Each row is a point on a tangle of strands that fork, close into loops and nearly touch. The rows are in no order.
Two points are linked if the straight distance between their rows is under 40.6. Some points are linked to none.
J221: [-31  31  31   1 -17 -10   7   3  11  -3  -6   7  -1  -1  -5  10 -16  -5
  19  16]
J767: [-11  20  15  -3   7  16   4  14  -4  -1  18  18   1   3  -4  -8   3  24
  12   0]
J942: [  4  16  10  -5 -12  -6  -2  10  -3  -8  15   6  -9  12 -10 -12  -2 -19
  -5  16]
J560: [ -8 -14  -7 -11  11   0  -6  -7   1  -2  -1   2  19   1  -3 -12   4  26
   1 -28]
J332: [ -4  -6  18   6 -25  -1  12  -8  25  -3  -8   5  -6  12   7  19 -15 -16
  13   5]
J469: [-16   6  20  -2  13  -2  -3   7 -18 -13 -21  -7 -16  -3  -3  17  -8  24
   5   6]
J3: [  8   1 -17   7   7  -7  -9  -3  -3  -9  23   4   8  -5 -12 -33  19  14
 -17 -23]
J680: [  0   7  -6   4  10   2  -2   7 -17 -16   2  10   4  -9 -11 -28  16  41
   6 -20]
J38: [ 14  -3   2  25  22   5  17  10 -15 -11   7  12 -11 -13  -7 -17  26  27
   9 -14]
J493: [ 14 -18 -19   0  -1  23  -2   2  -2  21  -2  10  13  -2  21   5  -5 -10
  16   7]
J903: [ -1 -12  12   2 -20 -16   7 -19   5   6 -29 -15  13   3 -13  21  -3 -26
   4   3]
J207: [  6  -3   1   6 -22  15  10   1   3  10 -27  10  -7   6  22  21  -6  -8
  19  21]
J912: [ 17  -8 -10  10   6  14  -1  -1   9  12  31   6  10  -2  -8 -14  10  -1
 -14 -11]
J304: [-11 -20 -20 -14  13  -6 -14 -22  -3  -7   1  -6  21 -19 -11  -8   0   4
  -2 -11]
J54: [-22  12  33   5 -13 -12  10   1   5  -4 -18  -6   2  -2  -8  13 -15  -7
  15   0]
J420: [-21  12  28   1 -10 -15   6   1  20   0  -8  -8  11  -1  -6  -2 -22 -13
   3 -14]
J78: [  0  10  12  -5 -23 -18  -1  -7  13  -4 -14 -11  -2   8 -12  -1 -12 -24
 -22   9]
J773: [ -1 -26 -13 -16   6 -11  -3 -21  -3  -6 -12  -9   2  -3  -3  10   7 -20
   0   1]
J880: [-16  -1  12  -5  -1 -12  -1   0  19   3   7 -11  19   5  -6  -3 -18  -6
  -5 -23]
J305: [  5 -23 -19   7   5   2 -14  -3 -36   4 -27  -5  -3  -6  12  25  11   4
  14  22]
J997: [-11  32  16  -3 -29 -16   1  -5  15  -3 -13   3  -7   3  -5  -8  -8 -21
 -14  23]
J553: [ -2   6 -28   2  -1  -1   0  -1  11  15  23 -27   9  -2  -2   3   3  27
 -42 -18]
J25: [ -8   8  -2  -3   1 -30 -14   5  16  -7  19 -21   8  11   1 -14  -9  -6
 -26 -17]
J440: [  5  11  -7  -1   5 -13  -6   6  14  -4  23  -9  -4  13  -1 -17   5   2
 -29 -21]
J876: [-11   9 -10   1  -1 -23  -7   1  21   6  18 -31  10   3  -2   0 -14   5
 -36 -18]
J858: [-15   1  22   6  10   3  -4   3 -17   0 -34 -11 -11  -3   5  29  -8  18
   9  11]
J570: [ -8  32  11  -3 -22   9  10  -4  35   3   7  21 -14  -4   7  -2 -11  -8
  -1   8]
J323: [  3  15  -6   2   3 -13 -17  10  -9 -11  21   3  12  -3  -7 -44  15  17
 -14 -11]
J531: [-13  19  14  -9   1  15   4   9  13   6  11  15  10   6   0 -11  -5  19
   7  -5]
J107: [-30  44  15 -12  -6  -7   3   4  19   5   1  13   5  -4   5 -16 -13   5
   8   6]
J976: [  1  -9  13  -1 -11  -2   7  -3  15  -7  -1   1  -9  17   0  16  -9 -15
  10  -2]
J772: [ 11  -5   0  -8   2  13   3  -1  13   5   4   6   3   6   5  -6  -9   3
  -3 -11]
J486: [ -2 -19   3  -8 -10 -13   1 -17  -7   1 -20 -13  10   5 -12  16   0 -20
   4  11]
J396: [ 12 -16 -15  -2  11 -11  -4 -10 -12 -21  13   2 -10  -3 -14 -11  17  -5
  -1 -13]
J945: [  8  15   8  -1 -11  18   8   1  24   4  11  12  -6   5   5  -5 -11  -7
  -6   3]
J799: [ 18 -15  -1  10  13  12  10   7  -7  -2  13  11 -12   3   4   3  13   2
  13  -8]
J276: [-10  25  18   5   8  18   5  14  -8   1  16  16 -17   1  -3  13   0  13
  16  18]
J686: [ 20  -5   6  20  12  21  16  14 -22   6  -8  10 -23 -10   8   8  17   3
  12  18]
J631: [ 12 -13  -6   2 -12  21   2   2   1  16  -8   9   3   5  16  11 -10 -13
  16  13]
J679: [  5   3   9   9  -6  18   6   7  -9   8 -27   6 -17   5  19  28   0   6
  18  24]
J670: [-17  23  17  -9  -9 -17 -13  10   3  -1   7  -3  15   3  -3 -21 -17  -9
  -3  11]
J683: [-15 -11   8  16  -1  -1   0   8 -10  13 -39 -12   3  -1  24  36 -11   3
  26   6]
J963: [ -7  25  13   0   7 -11  -7  23 -17 -14  21   9  -6   6  -1 -18   8   7
  10  13]
J547: [ -2  26   1  -5   4  -6 -13  16  -4  -3  18   7  12  -2   3 -41   8  13
 -11   1]
J910: [  6  24   9   5   3   1  12  15  20   3  27  11  -9  15   1 -23  18  -1
 -17 -14]
J811: [ -7  30   8 -12  -2  -6 -14  15   0   1  13   5  11  -3   2 -33  -7   4
  -8  11]
J302: [ 12 -15 -17   1   4  15  -8 -10  14  14  30  -1  15   1  -3   1  -3  -9
 -13  -7]
J424: [  2 -11   8   3   2  14  -3   5 -17  -2   6   5  -4   6  -3  18  -4   6
  16  14]
J957: [ -4  24  17  -7 -24  -3   9  -4   0  -6 -19   8 -11   8 -12   4  -2  -9
  -1  29]
J584: [  9   6  -2 -10  -2  -3   5  -7  18   1 -14 -16 -10  -4   3  -4 -18  -3
 -31 -11]
J950: [ 20   9   3  -2   1   3  11   4  15  -5  10   1 -24  10  -1 -10   5 -15
 -22 -11]
J16: [  5  -9 -29   6   8   4 -13 -19   4  -4  26   1  17 -11 -11 -21  21  11
 -18 -21]
J856: [ 15 -26 -29   8  14   8  -4  -3 -26   1  -9   7  -2 -18  14   2  20  -3
  18   5]
J526: [  6  -8   4 -14   1   5   4  -3 -12  -2 -26  -2  -7  -2   1   4  -8   2
   6   5]
J156: [-13 -23  -1   9  -1  -8   3  -1  -5  14 -28 -11  15  -3  19  32  -6 -16
  28  -2]
J344: [-10   3 -20   2   1 -11   1  -7  22  12  18 -33  14  -2  -2  12 -12  12
 -36 -18]
J620: [  3 -18 -15  -6   0   0  -6 -18  19  10   9 -11  11  -1   0  10 -11 -20
 -15  -3]
J828: [  3  -6 -15   5   9 -18  -9  -5 -22 -30  17   3  -5  -8 -21 -17  13   5
   6 -10]
J438: [ -9   2  18  11  -3   2   5   3  -6   5 -42  -6 -11   0  18  35  -9  10
  18  12]
J458: [ 20 -21  -5  29  23   3  18   5 -16  -9   8  10 -14 -13  -2  -4  24   8
  13  -8]
J736: [ -1 -13   9   6  -5   8  -6  -2 -21   5 -15  -4   2   7  -5  31  -7   3
  15  25]
J707: [ 19 -20 -17   5   5  10  -4   0 -36   3 -24   1 -11 -11   6  13  15   3
  11  18]
J711: [ -8 -12  -6 -14   3 -18 -17  -7 -13  -9   1  -6  15  -9 -19 -16  -8  -5
  -8  -2]
J95: [ -5  22  17  -4  -3 -11  -1  16 -16 -14   6   7 -20  11 -10  -1   7  -5
   5  21]
J816: [  9   0 -28  -1   8   7  -1  -7  10  10  13 -19   5  -8   0  -5   7  26
 -40 -22]
J293: [-13   3  11 -10  -1 -18 -14   9  -8  -8  12  -4  14   4 -13 -13 -12  -3
   1   3]
J349: [ 12 -11 -12 -11  -6   0  -7 -16   5   4   4 -10   2  -2  -8   0  -7 -21
 -23   5]
J441: [-20  40  16  -9 -10  -4   4   8  10  -2   9  16  -9   3  -1  -6  -9  -5
  13  18]
J628: [  4  21   0  13  -1  -8  -2  14  15   6  33  -4   0  16   3 -25  20  10
 -32 -18]
J735: [  2  -4   1  -3  -9  -6   8 -16  24   7 -26 -23  -1  -7   5   8 -22 -14
 -22 -12]
J34: [ 21  -7   5  10   0  17  16   6   2   4  10  11 -16   9   5   6   8 -15
  11   7]
J926: [-15  -8  12  -8  -2 -11  -7   2   1  -3  14  -3  16   8 -13   0 -15  -5
   7  -7]
J491: [  0 -26 -22   1  19  -3  -3 -10  -6 -12   9   3   0  -2   8   8  20   8
  20 -17]
J365: [ 11  16  11  -1   7   4  14  13  11  -5  16  12 -17   9  -1 -18  12   1
  -8 -14]
J665: [ 10 -21 -36  -4   8  15  -6  -2  -2  20  -6   7  12 -11  27  -1   5 -12
   9  -3]
J801: [  4  10  14 -11  -7   7  12   1  -1  -5 -21   5 -19   6  -3   4  -4  -1
   5  10]
J49: [ -2 -16 -11 -10  10   6  -2  -8  13   8  -1  -1  16   1   9  -4  -2  15
  -2 -25]
J312: [ -5   2   0  -8   9   1  -5   5  -7 -10   1   6   9  -2  -6 -22   6  33
   0 -19]
J141: [ 16  -7  -4  -1   0   7  -6   1  -7   0  24   7   2  -2 -16 -15   3 -14
  -9   4]
J333: [  1 -13   4   0 -14 -10   6 -21  19   8 -30 -22   6  -4   1  15 -12 -26
 -11  -6]
J122: [  9   0  -2  -7  -7  -6 -11   0  -5  -2  15  -4   1   2 -17 -13  -6 -21
 -19  10]
J915: [ -6  13  18   3 -26  11  15  -6  30   1  -9  18 -12   2  10  14 -13  -7
  13  11]
J992: [ -1 -17   2   3  -8  -6  -1  -9 -17   6 -26 -12   9   9  -6  32   2  -8
  13  21]
J691: [ 26 -13  -8  12   5  14   7   9 -28   7 -20   5 -18  -3  12  13  17  -4
  10  18]
J742: [ 11 -22 -14 -11   6  -9  -4 -17 -13 -14  -1  -5  -9  -2 -10   4  10 -16
  -2   1]
J993: [-19  28  16  -9  -7   8   1   6  23  10   3   8  18  -1   1 -17 -18  13
  -4  -3]
J465: [ -4  -9   8  -8  13  -4   0   3 -18 -16 -17  -3 -12  -2  -4   7  -2  20
   9  -4]
J233: [  7   3  -5  23  12   0   6   5 -18 -16  13  14   0 -11 -15 -27  25  33
   8 -20]
J978: [ -1 -18 -31  -5  12   7 -14 -24   3  -1  15   0  25 -17  -6 -15  13  16
 -10 -17]
J274: [-10 -25 -25   4   5  -3 -13   0 -25  10 -21  -4   9  -2  19  31  10 -12
  21  19]
J543: [ 17   5  13  12   5  27  22  12  -3   9   1  17 -19  -3   8   6  11  -5
  17  16]
J57: [  9   0 -17  -9  10  -5  -1  -7  14   1  -1 -20  -6  -4   2  -5  -7   9
 -37 -19]
J667: [ -9 -27 -12   0   8  -3  -5  -2  -9   6 -13  -6   8   3  16  26  -2  -9
  25   5]
J980: [  4 -24 -41  -3  11   5  -6   0 -17   9 -11   7   3 -15  27   5  16 -15
  14   5]
J777: [ -3   8  18   7   0  17   6  11  -4  -1  12  11 -16   9  -1  22  -5   6
  19  17]

A piece is all that can be reached along the links. How many separate loops has the piece of each point below (a circle has one, a figure eight two, a Y none), and how many tips (points with one link)?
J903 | loops 1, tips 2
J667 | loops 1, tips 2
J942 | loops 1, tips 1

How many points has the smallest loop of links through each point below? Write 0 if it is on no loop.
J207 | 14
J16 | 10
J141 | 6
J34 | 0
J777 | 0

A tip is a point with one link. Name the tips that can be reached along the links from each point below, in the order of the rows.
J801 | J78, J976
J992 | J950, J828
J942 | J963

Name the points in between on the shortest way along the links from the first point to the second, in order.
J293 / J777 | J926 J880 J420 J54 J221 J441 J107 J993 J531 J767 J276
J997 / J679 | J957 J801 J526 J465 J469 J858 J438
J903 / J767 | J486 J992 J736 J424 J777 J276
J707 / J207 | J856 J980 J665 J493 J631
J858 / J799 | J438 J683 J156 J667 J274 J305 J707 J691 J686 J543 J34
J773 / J816 | J486 J903 J333 J735 J584 J57
